Points, in no order, along strands that fork, close into loops and pass close to each other.
(in the rows, 128 means zero)
Points whose rows are less than 29.1 apart are linked; no others are. Some points are linked to none.
vufum: [192 106 139 114 123 145 178 125 143]
Zafu: [140 137 133 114  82 114 143 142 157]
kobon: [139 114 105 105 145 111 176  94 185]
Dut: [112 153 147 132  87 136  98 158 124]
vav: [185  72 140  92 123  97 169 114 169]
Supo: [130 115 103 102 136  97 165  93 187]
lol: [ 90 143 152 147 121 142  64 156 105]
lak: [ 88 132 154 157 146 138  46 155  98]
mumu: [ 94 117 159 163 154 119  43 161  77]
vabi: [ 77 155 117 147 132 146  99 126 118]
Tizu: [165 130 109 129 135 156 166 111 119]
Tupa: [178  94 136  98 104 103 168 125 167]
Neta: [165 106 130 102  99  99 163 123 171]
Bapab: [169 125  98 141 154 139 158 113  55]
lunu: [ 71 149 140 149 143 149  68 141 125]
toluk: [ 83 150 120 150 131 137  92 131  88]
por: [ 83 149 141 111 111 107 105 141 182]
rabe: [ 76 124 146 166 169 130  46 144  93]
Fulo: [ 88 138 109 158 143 116 107 130  60]
vodu: [ 83 123 153 162 160 136  40 152  98]
zir: [108 132 107 105 125  98 151 104 187]
dibe: [103 149 165 125  94 132  78 172 144]
nezit: [177  74 132  89 118  88 161 107 172]
pitib: [144 137  90 144 144 142 151 110  69]
pegi: [ 89 129 128 161 140 103  96 146  50]
Vug: [ 76 135 152 155 156 151  45 149 125]
Lepit: [ 72 156 137 131 128 138  90 139 161]
guf: [183  55 145  82 154 100 165  98 170]
fusu: [115 144 148 109  83 103 115 155 167]
naso: [ 73 154 143 136 130 144  80 144 151]
pel: [133 126 104 113 137 123 171 101 177]
basu: [133 140  93 144 135 139 142 116  72]
tivos: [ 88 138 151 152 131 140  58 156  99]
teben: [160 125  97 144 142 130 153 119  48]
tes: [157 133  92 139 150 152 158 105  79]
fur: [189 102 145 118 175 168 183 103 136]
Lobag: [ 82 122 148 167 154 103  67 155  62]
bofu: [161  92 120  96 129  98 168 100 180]
Mas: [116 149 150 117  80 119 112 158 152]
ponap: [165  82 124  88 108  77 155 104 175]
musil: [ 88 155 127 126 115 127 118 130 165]
lileb: [ 92 140 163 139 126 147  52 166 135]
rane: [ 93 139 121 106 114  94 129 118 190]
midor: [188  84 140  98 112 105 172 123 165]
Fon: [138 130 102 149 126 115 137 132  43]
Gitu: [121 149 110 127 112 138 147 121 146]
nem: [129 149 123 129  95 140 135 137 122]
vefo: [127 131 137 102  82  90 131 139 174]
Mozi: [ 99 146 166 127 105 136  68 173 147]
Bes: [180 121 105 139 156 152 163 108  66]
soril: [ 97 138 112 107 119  98 140 110 189]
Sepu: [147 129 126 113  93 116 155 133 162]
netuv: [169 101 125 105 144 127 180 106 170]
gifeg: [151  98 125  90  98  75 149 109 178]
Bub: [164 117 120 113 119 128 173 116 160]
buduv: [186 110 131 124 176 174 179  99 120]
vupez: [102 152 123 120 107 126 132 128 162]
Kuzot: [151 137  95 137 144 156 160 107  96]
Tipo: [ 90 149 130 147 119 139  89 141  93]
Tup: [ 94 132 163 147 138 148  41 166 127]
Dogus: [203 105 143 126 163 173 173 112 100]
puv: [201 110 132 132 157 168 169 113  85]
Modaf: [178 122 119 125 134 156 172 116 126]
Kozog: [110 144 105 150 127 132 119 127  70]
Fugo: [187  98 147 111 174 161 185 104 147]
Dib: [123 133 106 153 126 113 127 136  45]
sakef: [117 139 145 105  84  93 123 145 175]
napon: [ 93 149 142 144 113 142  82 149 106]
Meteb: [121 138 103 119 129 127 161 107 169]
leram: [ 98 128 118 158 138  95 114 144  42]
zedef: [ 94 142 165 131 117 141  59 171 149]
kozeg: [139 123 133 101  89  92 146 129 174]
kani: [153 129 116 118 112 134 166 120 152]
zemup: [ 72 152 129 147 137 147  81 134 120]
vaza: [188 114 129 122 144 161 176 113 130]
dulo: [120 152 142 128  81 133 114 155 126]
duvig: [196 107 135 122 149 166 175 116 116]
lebuv: [ 93 140 128 103 107  89 120 125 189]
baz: [181  96 134 107 154 139 184 107 164]
Moro: [ 72 127 143 166 162 122  58 142  81]
vuz: [186  65 144  88 141 102 171 106 170]
konid: [ 72 156 130 127 126 133 107 131 167]
vifis: [139 105 122  93  98  73 145 112 182]
Mamed: [137 145 101 135 126 151 152 114 116]
sep: [ 73 143 145 152 150 149  57 143 122]
Kuve: [191 118 115 134 155 160 167 110  78]
dizuk: [130 144  98 143 124 145 141 117  85]
ponun: [176 123 109 131 169 169 171  99 107]
duz: [153 134 111 123 119 142 164 118 142]
niva: [ 72 135 134 164 151 129  70 137  81]
Tok: [113 144 117 116 109 116 145 124 171]
sil: [137 142 141 116  74 119 134 150 147]
sen: [ 83 126 138 165 146 102  83 150  54]
leki: [153 127  99 146 133 122 147 126  45]
Fopim: [ 74 142 128 157 142 135  79 134  88]
dimaz: [107 151 157 126  88 130  90 164 138]
bido: [183 118 119 130 178 172 174  96 106]
ligor: [182  93 141 109 169 148 185 103 159]
kisoz: [109 133 112 155 130 107 119 138  45]
paze: [ 85 154 112 147 131 143 105 124 102]
fer: [149 139  99 133 133 155 161 111 113]
Mola: [115 143 109 117 119 121 153 114 173]
goso: [119 124 105 106 125 101 159 102 186]
Zop: [172 108 125 108 130 128 178 113 163]
num: [126 147  99 139 125 149 143 116 102]
kudum: [148 121 128 105  94  98 155 125 173]
Veb: [ 76 149 152 136 133 145  66 154 157]
lifo: [ 89 120 154 164 150 109  59 160  64]
seno: [125 148 146 121  76 122 120 155 143]

A piece is two or more points that can be reached from each other along the links. Count, over all rows, the pieces, the separate loops (a circle has one, a figure eight two, a Y none), the forks (points with three links) and the tips (points with one).
pieces | 5
loops | 3
forks | 5
tips | 9

A tip is a point with one link. Name the tips that can be reached along the links from each point below, in the order of the rows.
vabi | Vug
nezit | guf, Tup, vifis
leki | mumu
Lepit | lebuv, Veb
Zop | ponun, duz

Name the points in between on the shortest way along the links from the first point to the second, in order.
dimaz / Sepu | Dut, dulo, seno, sil, Zafu
dibe / sakef | dimaz, Dut, dulo, seno, Mas, fusu
Kuzot / puv | fer, Tizu, Modaf, vaza, duvig, Dogus
fusu / kudum | sakef, vefo, kozeg
toluk / Vug | paze, vabi, zemup, lunu, sep
